The views of a scene show one set of named points, each view turned or mirrored, and shifted as a whole, with a little noise and some points left out.

Scene 1
View 1
(190): [-18  42  12 -34 -29 -21 -20 -19 -13]
(116): [  9  28   0  31 -12 -84  -7 -25   1]
(2): [ 28  53  18   0 -26 -65 -40 -17  33]
(152): [  2  53  23 -29 -30 -36 -32 -14   2]
(16): [-45   4 -20 -24  -9  25 -14 -40  16]
(159): [-40  -7 -35  37 -14 -21  19 -48  63]
(37): [-11  20  -6  -7 -16 -15 -29 -33  42]
(179): [-11  -3 -19   5  13 -11 -38 -52  48]
(128): [-12   9 -18  17  -3 -35 -15 -41  39]
(187): [-21   1 -19  -1  -8  -3 -21 -44  52]
(83): [-12  10 -15   9   1 -36 -21 -34  12]
(202): [-22  10 -16  10 -11 -26  -4 -35  27]
(176): [-33  28  -9  -7 -29 -10   6 -27   6]
View 2
(37): [  2 -15 -56 -21 -19  25   4  21   8]
(83): [  2 -20 -18 -11  -3  24   9  22   0]
(190): [-40 -14 -42 -32 -52   2  17  13 -13]
(179): [ 26  -7 -39  -8   5  30   8  45  21]
(202): [ -8 -33 -30 -18   1  40   4  19   1]
(159): [ -4 -46 -45 -23  12  59  -3  28  10]
(128): [  9 -18 -45 -19  -9  36   4  35  13]
(16): [-23 -28 -43 -34 -35  44  12  71  17]
(187): [ 10 -24 -49 -21  -6  45   4  44  17]
(176): [-39 -38 -43 -31 -25  36   8  30  -4]
(116): [-10 -28   1  -3  16   9   6 -30 -25]
View 3
(190): [  8   6  66 -64  34  -8   0  38 -19]
(83): [ -4  15  34 -25  13  28  19  22  -9]
(2): [ 25  -2  71  16  45  -6   5   1 -37]
(16): [ -3   9  21 -94   1  14  39  28 -10]
(202): [  0   9  13 -33   7  17  26  28 -22]
(159): [ -2  -2 -32 -29 -14  22  49  18 -32]
(37): [ 12   2  35 -47  16   7  34  -1 -16]
(187): [  3   1  14 -53   4  18  46  -2 -14]
(128): [  1   8  17 -21   4  27  36   8 -20]
(152): [ 21   2 102 -37  55 -20  -1   5 -19]
View 4
(128): [ 32  24 -21   8  21 -13  28  18   4]
(83): [ 26  37 -13   3  10 -24   7  18   6]
(176): [ 14  19  17   9   0 -32  21 -26  10]
(187): [ 10  11 -21  13   8 -28  49  12   4]
(179): [ 11  20 -38   4   6 -33  35  41   0]
(37): [ 24   2 -18  13   6 -41  30   9  -8]
(2): [ 80  -1 -12  -1  24 -44 -26  12 -33]
(159): [ 19  26 -14  27  35  13  64   4  21]
(116): [ 65  48  -6  -1  32  -6 -26  11  -5]
(152): [ 47   1   7  -4  -9 -65 -22  -8 -22]
(190): [ 28   8  16  -4 -18 -62  -9 -27 -11]

In a view up to two points have been moved. Name them for each view, in the order of its rows, or write none.
view 1 => none
view 2 => (159), (128)
view 3 => (152)
view 4 => none
